Each row is a point on a tangle of strands that fork, close into loops and nearly touch. The rows are in no order.
(in the rows, 128 means zero)
Two points are linked if the straight distance between their rows is under 104. Some points are linked to none.
Tep: [113 114 110 135 158 176  42 142 108 164 143 135 139 117 162 112 167 162
 168 159  85 129 112  99  69 170]
Dasak: [121 130 155 157 105 121 134 117 100 111 141 134 117 129  80 137 127 113
  96 136 146  91 169 120 147 125]
zev: [128 145 154 152 129  91 111 118 117 190 104 148 118 166  90 149  99  82
 139 143 112 106 138  80 100 110]
famip: [121  92  95 131 145 152 143  87 150 104 135 115 135 112 144 154 146 158
 119 118 148 141 133 103 209  96]
vun: [160 132 195 138  79 100 156 134  67  95 149 130  91  90  90 115 125 114
  78 146  98 115 162 170  80 133]
Tomus: [113 170 158 113 105 107 128 107 139  76 151 109 166 131 117 105 210 152
 164  95 110 127 208 158  61 169]
geroz: [148 103 124 157 113 170 158 138  52  73 165 135  89  92  96 110 134 143
  67 159 142 102 123 141 171 139]
bekot: [118 151 135 145 106 107 103 139 141 127 125 127 148 161 107 130 113 121
 126 116 174 114 145 118 118 157]
Sogu: [131 121 146 135 122 140 203 147 112  73 142 120 107 118 136 113 143 141
 103 103 126 129 128 177 159 111]
sev: [140 148 123  97 104 120 198 105 154  94 100 101 137  69 143 107 106 149
 113 124 167 111 105 186 188  82]
kezi: [118  98  70 114 159 179  34 118 127 157 123 124 146 120 145 113 159 176
 163 166 134 146  95  80 107 165]
Vobu: [137  97 130 118 147 161 190 153 148  81 133 125 118 154 142 129 113 108
  84  88 143 173 144 123 224  98]
Derop: [106 150 118 127 121 158 202 169 171 103 115 126 128 180 147 108  92  96
  94  96 181 120 127 152 243  95]
Tino: [107 145  99 143 158 155  63 131 123 119 166 133 163 182 128 145 173 133
 168 129  99 143 172  83  87 164]
fal: [140 106 157 122 116 136 191 135  88  78 153 126 102  79 133 107 156 176
 113 125  96 125 111 189 127 127]
Pilop: [136 102 108  95 137  95 106  79 158 201  82 125 139 118 123 160  84 112
 140 150 159 136 106  84 157 100]
bem: [115 136 131 167 167 136  93 110 123 151 161 147 139 164 124 161 164 123
 178 146  70 123 189  94  88 127]
sozal: [126 130 118 118 156 128  75 158 126 167 123 144 126 132 151 126 120 117
 162 131  96 149 103 109  75 140]
rop: [ 92 109 122 163 151 108 168  53 174 184 110 134 136 155 142 160 127 127
 155 124 146 126 136 124 195  75]
difa: [101 164 133 131  87 119 145 113 171  97 118 110 161 104 130  80 165 179
 166 110 173  94 123 182  87 152]
Vere: [136 135 120 110 125 132  94 200 101  91 144 124 123 159 115 129  97 103
 111 101 115 146 117 113  96 167]
Fep: [119 108 132  90 108 110 148  81 188 142  87  98 156  54 165  96 157 174
 163 137 155 124 101 178 114 110]
batoz: [143  96 114 132 125 139  83 112  82 122 136 131 117 121  71 159 105 119
  84 148 157 109 137  65 158 127]
fod: [122 136  92 128 137 145 106 192 118 120 133 136 117 182 146 127  91 119
 120 117 131 146  75 109 128 156]
buve: [150  88 143  76 121 121 197  88 163 126 101  91 130  35 160 110 150 170
 127 113 112 149 100 185 141  90]
mokil: [128 181 127 161  95 132 131 210  91  82 139 136 115 153 114  84  91 121
 103 125 163  73  90 173 108 161]
Pabe: [152 104 132 100 135 114  88 158  99 165 122 127 108 108 113 153  93  92
 103 140  95 150 113  95  88 118]
zud: [114 118 132 152 136 127 131  99 135 156 122 152 140 121 143 128 144 152
 157 132 125 109 106 150 123 121]
bofip: [129 138 132 125 153 118 100  95 123 124 151 134 152 171 119 183 161  99
 157 136  78 153 222  86  94 116]
gefi: [131 172 129 141  98 148 152 235  95  99 125 134 101 173 128  93  70  91
  89 137 172  97  90 167 158 146]
Gopav: [147 116 112 107 119 121 116 138 108 113 118 124 116 107 118 131  96 118
  87 134 154 133 108 126 142 132]
lop: [137 139  93  86 117 154  82 180 128  69 146  95 160 124 115  97 148 151
 135 111 146 139 121 122  88 195]
sud: [149 119 127 136 162 131  68  93 101 192 138 138 130 108 105 163 147 104
 177 181  59 120 168  81  63 124]
pugu: [154  96 162 110 128 109 128 108 103 175 116 138  98  59 136 132 122 132
 135 158  86 132 103 147  74 107]
gazu: [132 148 154 147 154 106 121 134 125 182 132 146 116 167 124 161 116  75
 149 138  66 132 155 101  92  97]
gekop: [137 141 125 103 122 150  98 205  88  69 160 108 133 141 118  94 138 141
 123 110 109 143 102 129  62 183]
lamu: [135 107  59 131 138 177  76 124 110 130 135 128 126 130 140 120 136 180
 138 162 161 120  82  89 138 170]
bog: [137 131 124 130 146 127  53 110 109 155 143 134 137 130  96 136 144 114
 159 162 103 119 145  77  61 147]
neme: [134 147 160 141 147 105 121 145 104 128 147 135 126 175 117 169 137  71
 130 125  71 147 195 111  90 117]
doluv: [104 174 135 166 114 115 102 152 143 137 135 144 139 166 122 113 133 140
 166 120 152  86 116 131  92 165]
tasuv: [143 111 114  97 127 111 117 105 149 143  92 116 137 102 124 148 102 126
 118 135 168 123 100 118 151 111]
Suv: [140 118 132 158 181 122  98  82 111 207 123 154 118 120 117 171 130 102
 172 167  60 121 139  81  95  85]
Led: [155 124 159 118 114 103 112 187  78 137 128 136  89 131 104 140  69  68
  78 136 102 141 120 102  92 130]
Duza: [115 141 143 156 131  97 171 109 169 191 106 152 120 150 157 130  87 115
 146 131 147 113  84 156 147 100]
Mulo: [104 162 120 147 104 153 165 194 147  93 128 129 131 202 138 105  96 108
 110 104 182 118 114 155 192 132]
Talu: [144 103 129  80 119 123 108 128 132  93 129  98 141  91 123 121 157 145
 126 116 116 152 150 123  96 142]
sanan: [162 116 182 126 101  96 134 120  84 128 128 126  93  71 107 131 124 119
 110 137  97 119 128 149  71 128]
vipi: [113 166 163 141  92 101 138  82 160  90 140 115 164 142 107 119 182 135
 143 102 138 114 206 141 110 138]
Zego: [ 86 151  94 159 151 110 155 102 181 202 100 161 124 189 167 129  84 131
 147 138 163 109  74 141 193 114]
bosu: [112 172 175 129 115  86 139 111 166 119 129 109 172 159 103 141 155 100
 134  95 134 128 208 111 106 122]
sop: [ 98 199 158 177 119 111 129 160 140 121 144 149 146 174 126  96 150 124
 173 100 137  88 143 169  58 167]
ked: [128 120 140  85 108  98 161  62 205 145  85 103 157  65 148 124 144 142
 149 111 146 151 137 153 137  98]
gibas: [110 150 113 144 157 163  72 155 127 154 135 152 128 151 177 107 156 151
 179 136  67 133  97 128  65 166]
Zamoz: [112  81  71 124 160 145 131  89 169 150 123 126 132 133 165 157 129 158
 130 129 159 160  93  91 212 108]
mamuf: [123 110  92 140 141 144  85 120 112 170 122 146 119 131 138 134  99 145
 138 161 138 111  75  96 128 150]
povi: [123 168 116 130 131 153 160 224 132  99 121 126 114 195 151 102  77 105
 107 112 155 125  69 165 170 146]
rupe: [159 135 185 117  71  93 166 112 107  96 134 121 108  97  87 122 137 102
  70 107 106 136 190 147 110 130]
fem: [135 126  94 130 131 151 106 182 108  98 138 126 122 175 114 139  87 105
  95 120 170 141 108  94 169 154]
suza: [126 154 152 117 104  90 114 125 153 150 112 116 145 136 104 149 119  92
 113 108 145 127 170  94 112 121]
Zeti: [146  74  91 129 161 169  82 129  91 181 132 151  97 106 157 139 103 158
 126 181 111 135  53  94 138 138]
dufu: [148 110 139 100 135 107 125  91 135 134 126 124 140 110 120 178 143 101
 115 113  89 180 198  88 140  92]
buf: [ 95 127 158 211 170 141 194 122 134 154 162 172  89 158 179 136 159 127
 169 125  64 124 128 182 135  89]
vurun: [159  97 110 113 121 162 151 175  50  60 155 113  92  79 104 110 124 156
  76 148 119 108 101 142 136 150]
tuk: [143 148 169 116  79 112 145 139 101  36 160 109 125 130  92  91 177 124
  89  97 101 132 195 165  84 167]
Zami: [125 109 151  94 123 110 119 108 177 167  82  97 155  66 168 101 168 155
 171 133 116 146 138 180  67 116]
veves: [152 111 124 142 125 148 127 184  45  87 166 136  92 123 109 120 102 123
  90 141 106 119 103 120 116 158]
notu: [124 153 149 124  73 136 172 154 118  28 155 115 138 137  85  75 157 117
  83  82 141 112 197 165 135 159]
Foped: [122 135  79 105 116 154  86 147 126  78 143 112 156 138 111 113 137 150
 121 118 177 128 122  92 140 176]
patif: [157 100 146  85 119  97 141  92 148 124 107 112 133  84 106 160 126  93
  68  95 108 169 186 107 158  84]
vus: [139 118  82 115 125 162  66 152 106  85 145 113 145 159  92 133 100 127
  87 128 166 137 134  65 172 162]
volus: [113 126 125  91 123  94 136  62 210 135  98 102 174 112 139 152 151 131
 138  91 157 160 178 119 159  94]
fina: [119 179 127 170 103 144 144 174  95  96 139 151 124 123 126  79 124 163
 129 152 149  69  72 181  91 169]
lev: [136 113 162 146 124 136 113 196  56 111 157 141  89 153  93 139  92  78
  86 128 103 129 144 114 109 140]
Rezo: [118 164 138 150  93 127 151 137 119  95 138 122 134  95 127  74 149 179
 150 143 149  66  99 185  83 158]
fada: [ 98 136  76 145 154 145 152 133 181 169 108 141 129 201 192 119  93 136
 141 134 169 151  66 135 205 134]
gufe: [134 145 132 156 152 115 103 122 113 212 108 162 112 141 125 129  88  93
 161 152  96  94  93 103  79 129]
vavib: [100 147  66 144 144 165 143 150 161 122 137 129 120 190 174 105 118 168
 147 123 160 134  76 131 192 144]
Gab: [ 97 127 128 147 126 115 135  59 189 148 106 134 163 148 133 167 151 135
 157 100 160 136 170 109 174  94]
kodi: [149 121 119  66 122 117 197 101 183 123  88  87 132  53 169 105 115 157
 134 124 143 132  75 187 164  78]
bobog: [110 133  52 148 139 168 117 129 134 109 138 135 126 159 135 120 124 168
 127 153 184 116  86  99 188 161]
voti: [131 130 153 142 121 123 112 109 119 170 118 141 124  84 137 112 140 150
 160 151 117 104  95 154  72 130]
lil: [107 118 108 157 151 121 103 114 133 166 129 155 130 149 130 145 125 127
 145 132 135 124 117 104 142 125]
loka: [125 102 116 110 151 134 161 109 154 112 122 117 131 138 137 160 124 132
 102  84 134 170 156 115 211  84]
Gitiz: [122 133 146 125  91 130 176 140 125  65 134 123 128 125 100 101 130 129
  83  87 146 123 171 160 161 129]
Kupad: [140  91 119 127 139 148 114 127  92 111 135 130 115 119 112 174 119 123
  90 128 131 147 130  88 167 116]
Nofop: [122 148 172 120 110 120 142 121 104  56 174 119 138 133 123  99 191 140
 136 105  82 137 183 173  56 167]
gog: [141 100 158  97 139 140 202 102 123  89 134 111 108  49 154 110 169 190
 128 116 100 126 106 188 145 102]
Basef: [117 146 109 139 122 146 205 125 159  69 132 120 133 150 136 103 131 136
 108 100 173 111 143 160 228  96]
mesog: [166 111 163 101 100  96 161 108 101 125 119 115  91  77  96 153 107  90
  68 117 108 147 168 127 133  95]
med: [ 98 150 154 137  99 100 160  93 178 104 121 115 162 130 129 108 167 160
 168  95 170 105 157 168 119 127]
vizos: [147 125 136  85 106  92  75 108 142 180  68 107 148  84 106 117 118 114
 144 160 166 125 127 109  74 131]
Loma: [131 133 140 169 169 121 114  94 118 237 102 170 109 147 113 134  88  76
 171 162  54 110 117  92  89  88]
mular: [118  90  82  93 162 119 106  88 171 186  96 123 142 138 163 151  91 130
 139 139 156 162  69 102 187 113]
Rin: [130 122 121  80 132 117 112 145 175 130 100 101 155 113 161 129 121 128
 147  95 135 175 106 133 108 133]
Bona: [155 109 141 105 120  93  85 106 124 188  99 124 122  92  97 153 103 100
 124 163 133 123 110 104  92 113]
bege: [132 101 103 158 113 150 114 119  64  96 158 141 113 117  92 129 128 151
  85 166 170  88 131  97 172 143]
surug: [145 125 119 115 141 171 186 183 112  89 132 126 106 137 140 120 100 114
  79 115 147 143 102 146 221 106]
zupu: [123 117 109 140 136 165 150 178 104 119 146 135 101 168 137 134 110 123
  89 122 161 136  97 123 198 132]
vuvur: [133 149  98 113 111 138 180 128 148  70 128 109 134 112 131 107 107 160
 100 117 181 106 102 155 204 114]
kot: [104 117 148 166 145  99 182  79 158 185 106 148 106 126 140 155 108 116
 140 132 130 107 115 156 179  72]
bikug: [145  85 106 114 164 150  69 139 114 186 117 149 111 101 157 144 119 124
 140 162  81 155  76 101  96 129]
keva: [142 104 152 109 142  99 112  67 139 166 121 117 141  99 128 163 153 114
 153 136  92 160 171 114 108  92]
kezu: [109 114 134 202 190 152 140 113 114 178 161 179  98 168 154 158 139 102
 160 148  36 138 143 110 127  96]
pavi: [111 189 171 146 110  94 133 132 153 118 141 124 156 155 134 114 175 126
 175 103 108 129 176 168  53 154]
fugi: [124 145 125 115 137 121  60 144 113 127 148 123 152 149 114 141 165 120
 156 132 105 150 166  89  53 166]
Kef: [118 100 151 102 142 112 119  79 166 183  95 123 142  69 160 143 156 138
 165 146 104 154 139 149  94  94]

A fork is a point with three links, a tip a point with one. Leave the first point through the second and follow the links. Name the first fork or tip that comes.
Kupad; batoz | vizos
bege; batoz | fem
buve; kodi | vipi
dufu; keva | lamu
vavib; fada | mamuf
Derop; Basef | Tomus
